Points on a hilly landscape, in no order, each with its height.
From any point a climber steps to the highest of the 6 points nearest to it. It stops when none of these is higher. Distance is the straight distance between rows; heights are no part of it.
z864: [ 72  94  99 107 173  78 116 142  87 178 152  95 128 136 122 203  81  95
 149 125]  h=287
z193: [142 139 125 142 132 181 120 128 140 128 115 108 110 124 107  81 145 114
 134  99]  h=210
z704: [ 71 126 166  76 151  77 105  89  94 188 159 167 127 146 145 178  86 141
 151 105]  h=372
z194: [ 82  93  74 100 181  85 126 167  93 150 113  69 133 139  97 183  88 104
 152 129]  h=394
z346: [ 99  99 158 107 143  97 135  71 100 159 150 171 127 146 138 171 101 147
 103 136]  h=341
z30: [144 131 119 147 124 181 130 133 153 122 123 125 117 126 112  68 152 108
 141 107]  h=158
z621: [196 187 116 109 101 173 116 121 168  95 149 132 117 122  97  84 188  76
 144 104]  h=512
z83: [ 95 114  84 110 164  91 121 168  76 130 124  87 137 106 118 167 101 125
 147 128]  h=566
z67: [ 74 123 151  94 147  78 113  94  92 177 159 153 129 144 149 182  85 148
 136 116]  h=420
z603: [136  95 141 145  91 128 141 100 160 125 133 189 131 131 164 113 136 133
  91 161]  h=345
z150: [134 152 103 118 133 117 127 178 105 107  80  53  95 119 104 115 130 135
 148 111]  h=156
z844: [189 184 122 111 103 177 118 127 159 105 134 115 111 129  97  89 182  69
 131 103]  h=413
z301: [ 94 110 130 126 161 104 113 132  67 148 140 100 148 114 130 176 102 150
 133 125]  h=227
z90: [182 152 171 175  93 148 134 128 201  97 146 183 153 124 165  89 173 151
 121 141]  h=354
z944: [ 63 113 117 112 158  71 101 138  85 187 154 103 130 131 136 201  89  97
 149 124]  h=309
z153: [101 110 136 132 163 124 128 120  85 137 128 105 134 115 131 164 114 150
 126 134]  h=188
z356: [102 116  63  97 150  92 135 180  87 117  90  64 115 131  91 142 105 119
 155 136]  h=619
z92: [109 114  83 106 153  98 128 177  85 119 106  77 133 105 107 147 101 138
 154 123]  h=579
z975: [176 163 119 129 102 175 110 123 164 101 140 142 129 125 124  69 178  94
 144 100]  h=264
z124: [159 134 121 147 120 177 124 132 153 121 138 138 122 125 133  68 166 111
 144 115]  h=44
z714: [ 97 133  46 100 154  93 137 177  82 122  57  46  97 175  78 160 123 110
 158 144]  h=275
z528: [138 114 120 160 110 168 127 114 151 109 129 148 133 136 158  82 162 123
 126 132]  h=181
z15: [126 118 134 131 149 151 133 150 104 123 113  89 125 114 104 113 107 152
 137 122]  h=84
z207: [196 163 178 183  96 162 133 122 218  97 135 178 162 120 160 104 162 145
 122 132]  h=120
z947: [162 137 179 175  80 141 139 125 215  99 137 187 153 112 166 102 159 155
 109 140]  h=595
z299: [ 88 129  53  92 171  94 140 170  69 136  54  43 101 188  74 167 122 116
 148 138]  h=150
z960: [113 107 143 147 150 148 130 125  92 125 117 106 130 118 120 137 116 157
 123 123]  h=186
z166: [171 150 144 172  96 155 132 129 185  90 143 170 147 132 172  87 170 142
 130 131]  h=302
z562: [150 148 121 133 113 193 129 123 158 118 128 116 117 133 105  67 161  94
 144 105]  h=157
z221: [133 151 129 120 134 149 129 157 125 115  80  72  96 121  96 102 123 131
 151 107]  h=527
z767: [124 152  69 106 144  92 133 189 100 106  77  53  97 140  93 134 127 116
 151 131]  h=456
z520: [114  95 155 123 141 116 142  75 116 164 137 171 128 147 136 153 108 147
  94 147]  h=607
z58: [166 145 193 181  68 142 157 120 224 110 127 203 156  97 159 108 148 156
  89 148]  h=403
z358: [111 104 146 138 148 139 124 103  93 140 129 117 139 128 128 137 115 159
 114 134]  h=175
z917: [134 122 128 144 143 169 130 124 121 128 111 112 116 123 120  94 129 144
 126 121]  h=184
z447: [ 73 113 121 110 164  82  97 131  71 160 155 106 137 127 132 197  90 115
 143 119]  h=331
z222: [110  96 145 147 113 129 148  95 129 145 136 172 133 140 147 124 125 137
  85 159]  h=339
z209: [134 102 137 153  77 111 149 103 163 115 143 196 144 117 165 110 127 133
  83 165]  h=414
z262: [160 152 115 124 115 183 119 125 165 114 136 134 117 130 115  76 167  94
 147 107]  h=171
z176: [223 185 148 140 117 181 122 117 201  72 148 161 152 121 126  92 175 130
 130 110]  h=429
z634: [123 150  88 104 132 101 125 180  94 112  82  60  97 126  95 128 113 126
 149 120]  h=444
z381: [104 104 158 130 146 119 134  87  96 151 137 141 140 138 126 157 116 151
  98 138]  h=187
z739: [123 101 137 137  96  97 146  91 158 136 148 200 142 125 151 122 116 133
  85 165]  h=221
z404: [142 117 123 155 122 175 135 123 149 111 130 142 133 128 144  77 163 116
 130 130]  h=139
z416: [ 64 123 133 102 145  65  94 124  84 177 153 125 133 134 145 199  89 111
 148 116]  h=404
z839: [117 100 131 154 130 154 130 101 122 138 119 140 127 141 141 108 129 138
 108 144]  h=209
z202: [120 164  68 102 134  90 128 194 103 103  71  49  93 151  88 138 129 109
 158 138]  h=374
z42: [119  87 143 116 118 105 153  71 142 162 143 201 135 141 139 150  92 129
  89 152]  h=536
z351: [108 101 141 146 146 151 132 103 104 143 121 121 125 128 134 133 115 154
 109 129]  h=193
z225: [150 120 124 159 117 169 132 123 150 113 135 143 134 132 152  76 172 122
 125 122]  h=152
z965: [189 189 126 105 106 172 123 132 155 106 133 101 101 126  72 102 171  52
 135 100]  h=369
z961: [104 110 155 111 150 105 127  84  90 155 141 134 136 138 135 172 100 150
 117 141]  h=323
z959: [ 57 124 135  84 135  64 102 118  87 193 161 139 126 143 152 190  88 119
 150 110]  h=604
z593: [115 114 126 129 153 131 120 137  83 127 118  93 135 108 116 137 105 156
 132 125]  h=301
z742: [146 112 146 167  78 135 140 119 157 107 146 188 138 130 177 108 151 143
 102 158]  h=434
z410: [155 128 178 161  71 120 152 122 201 106 150 196 148  99 169  97 141 155
  95 162]  h=493
z880: [ 96 112  54  92 160  86 140 174  87 129  92  65 121 142  91 157 110 117
 151 135]  h=675
z298: [155 131 122 163 112 166 126 129 164 101 141 157 139 132 159  81 167 126
 135 130]  h=680
z361: [126 161 101 104 136 113 124 176 110 101  85  47  89 126  93 119 120 127
 154 118]  h=272
z80: [120 112 138 147 146 156 138 128 102 132 112 100 124 105 115 109 122 147
 122 116]  h=168
z290: [191 155 185 181  84 158 135 127 220 101 140 188 154 114 163 101 157 148
 107 139]  h=288
z33: [ 74 117 133 107 155  86  98 125  80 165 155 115 141 128 138 194  93 120
 136 116]  h=572
z305: [100 130  47  90 158  88 144 179  84 117  72  62 110 151  89 156 118 100
 147 141]  h=508
z167: [143 119 145 171  91 143 134 127 165 107 141 170 135 123 171  92 166 145
 119 141]  h=328
z177: [124 134 118 113 145 127 126 162 101 121 103  75 105 104 105 125 107 145
 143 117]  h=573
z255: [129 106 132 157 125 176 130 117 133 133 126 142 129 135 136  98 153 130
 127 132]  h=177
z128: [158 181 139 122 128 147 125 156 140 117  84  60  74 136  86 117 132  94
 137 100]  h=263
z635: [171 181 137 111 128 175 121 150 153 117  89  78  82 131  80  98 149  83
 137  95]  h=283
z240: [121 108 133 151 140 167 134 123 118 131 120 113 124 125 124 102 129 134
 123 131]  h=195
z776: [212 188 126 114 108 180 120 117 183  83 164 137 134 124 118  87 184  97
 139 105]  h=647
z130: [210 198 134  96 100 185 115 110 153  85 149 130 111 127  87  94 191  69
 119 105]  h=470
z248: [110 131 113 121 155 122 123 162  87 117 109  77 121  94 105 138 109 142
 137 121]  h=282
z408: [144 122 166 171  77 126 143 129 187  90 138 191 147 115 170 105 154 150
  97 151]  h=492
z493: [112 128  74 100 147 100 132 178  85 115  85  54 112 121 101 135 115 124
 146 129]  h=580
z914: [163 137 132 163  96 164 131 123 171 101 139 169 141 126 162  88 162 132
 127 133]  h=253
z23: [119  88 148 134 115 108 154  77 140 154 139 193 127 137 157 137 116 132
  84 162]  h=194
z425: [ 52 120 126 101 160  65  95 136  94 197 152 117 122 147 141 200  74  97
 151 114]  h=406
z766: [171 147 120 150 101 167 118 123 160 104 148 147 139 128 146  78 169 118
 138 114]  h=160
z588: [237 188 133 121 108 182 128 105 188  71 163 146 137 124 106  92 179 119
 130 109]  h=571
z52: [ 98 103  84 108 176  89 122 162  76 143 127  75 134 112 106 179 100 111
 149 127]  h=554
z440: [125  97 131 165 116 147 137 112 138 126 130 165 139 131 162 106 149 125
 105 155]  h=262
z807: [155 139 200 160  67 133 164 127 210 111 139 202 157  94 152  98 139 165
  88 150]  h=462
z665: [127  96 139 159 102 133 139  93 143 133 138 178 141 143 155 112 139 129
  96 162]  h=346
z365: [110 119 131 147 150 144 126 140  95 123 112  94 129 103 109 130 109 162
 126 120]  h=162
z359: [ 46 117 135  82 141  58 100 115  98 207 147 130 106 151 156 183  63 105
 165  97]  h=401
z746: [126 114 162 137  70  98 153 107 181 112 154 213 154  96 160 103 117 150
  86 163]  h=473
z597: [ 84 100  92 107 171  87 113 150  84 152 131  86 145 118 115 199  89 113
 143 134]  h=452
z771: [ 83 112 157 103 143  93 110  91  74 167 154 134 133 132 145 184  95 147
 126 122]  h=358
z802: [185 172 130 109 112 184 122 138 156 119 118 101  98 124  84  89 163  72
 131  91]  h=311
z188: [116  94 141 133 127 129 136  84 116 151 138 160 135 147 144 148 116 146
  98 149]  h=222
z752: [ 88 113 169  97 144  97 123  83  98 169 153 152 129 142 137 176 100 149
 117 128]  h=540
z220: [129 129 128 132 142 163 124 133 118 123  95  90 116 120 102  93 126 142
 138 111]  h=149
z750: [ 80  95  65  98 188  85 141 170  85 152 103  70 123 144  85 175  99 118
 154 137]  h=396
z756: [233 203 133 104  92 175 129 113 157  63 155 136 119 123  89 106 185  96
 109 112]  h=539
z534: [ 66  97 110 112 177  75 107 144  94 184 141 105 128 143 123 204  78  90
 151 110]  h=305
z291: [104 106 123 122 154 112 105 139  73 138 139  99 150 102 125 170  99 149
 139 132]  h=310
z115: [143 114 127 167 101 158 128 120 154 112 140 165 149 133 168  86 163 133
 122 146]  h=191
z110: [133 120 126 147 130 175 136 124 128 127 113 118 120 126 119  79 138 128
 129 118]  h=179
z561: [111 114 104 118 153 113 127 158  81 124 118  83 129 110 114 145 104 148
 135 125]  h=484
z180: [ 80 119 136 120 147 107 110 110  73 151 143 120 142 119 137 184 105 143
 131 133]  h=196
z773: [134 168 108 105 132 117 129 182 117 102  77  55  87 134  95 119 122 127
 153 108]  h=225
z705: [195 171 122 140 113 180 123 120 172  93 155 144 137 125 126  77 179 112
 147 108]  h=428
z986: [160 140 157 173  86 148 136 125 185  97 138 180 140 123 178  89 168 142
 118 144]  h=430
z186: [196 165 132 154 113 171 131 123 188  81 154 161 137 128 142  84 177 137
 141 116]  h=223
z552: [ 83 108  52  87 173  80 144 177  84 132  79  62 118 159  82 179 107 109
 152 134]  h=446
z317: [124  97 134 145 105 118 150  92 142 142 135 192 133 135 156 124 128 133
  85 168]  h=555
z63: [107 108 144 126 147 121 121 110  73 145 126 123 140 123 132 167 112 154
 115 129]  h=151
z891: [229 182 153 151 119 172 127 114 210  85 153 172 154 125 132  92 169 138
 129 111]  h=255
z797: [ 49 123 138  74 142  54  96 102  99 206 157 150 122 158 151 177  62 121
 161  96]  h=405
z148: [ 89 125 165  75 143  76 105  74  98 182 161 172 133 157 145 180  85 152
 133 116]  h=373
z586: [139 100 135 166  87 131 144 112 155 117 136 176 130 123 175 106 149 129
 103 163]  h=360
z407: [154 161 126 123 121 175 128 150 149 126 103  90 102 119 100  87 140 111
 146 100]  h=251
z487: [137 122 178 157  64 111 150 120 191 112 152 207 154  89 160 105 119 156
  93 158]  h=486
z666: [ 91 102  70  99 161  94 134 181  81 134 100  66 131 125  99 162 102 123
 149 139]  h=615
z278: [207 163 150 175 104 165 127 127 200  87 150 166 156 123 154  98 170 142
 130 127]  h=112
z744: [120 137  90 106 143 104 123 179  99 108  95  62 108 108  99 124 115 140
 148 114]  h=402
z151: [101 128  59 102 145  82 127 186  89 123  77  57 107 147  88 136 116 115
 150 138]  h=548
z94: [146 124 199 157  65 117 154 122 203 117 150 213 157  98 159  93 123 158
  82 149]  h=480
z708: [111 104 161 119 148 118 132  75 102 151 139 158 132 141 131 164 105 151
 108 141]  h=249
z331: [116  97 147 153 134 151 131  96 109 146 122 134 133 131 142 132 130 148
 106 135]  h=197
z557: [112  92 150  98 138 100 147  69 132 164 146 191 125 148 136 151  89 136
  97 143]  h=169
z219: [ 76 123 153  94 148  84 106 102  92 169 164 147 137 144 145 190  92 143
 133 114]  h=392

For each start below, name the point where the climber stops.
z917 -> z177
z440 -> z947
z80 -> z317
z153 -> z880
z110 -> z177
z30 -> z177

Call two points neighbours if one is among the 6 nearest of the other. Go from one point of each pair to the other, from neighbour to neighbour, staying as high as possible. Name the lowest point that can't be avoided.
z520, z177 -> z447
z776, z880 -> z635
z752, z317 -> z346
z947, z520 -> z209
z959, z752 -> z67
z317, z520 -> z42
z177, z880 -> z561
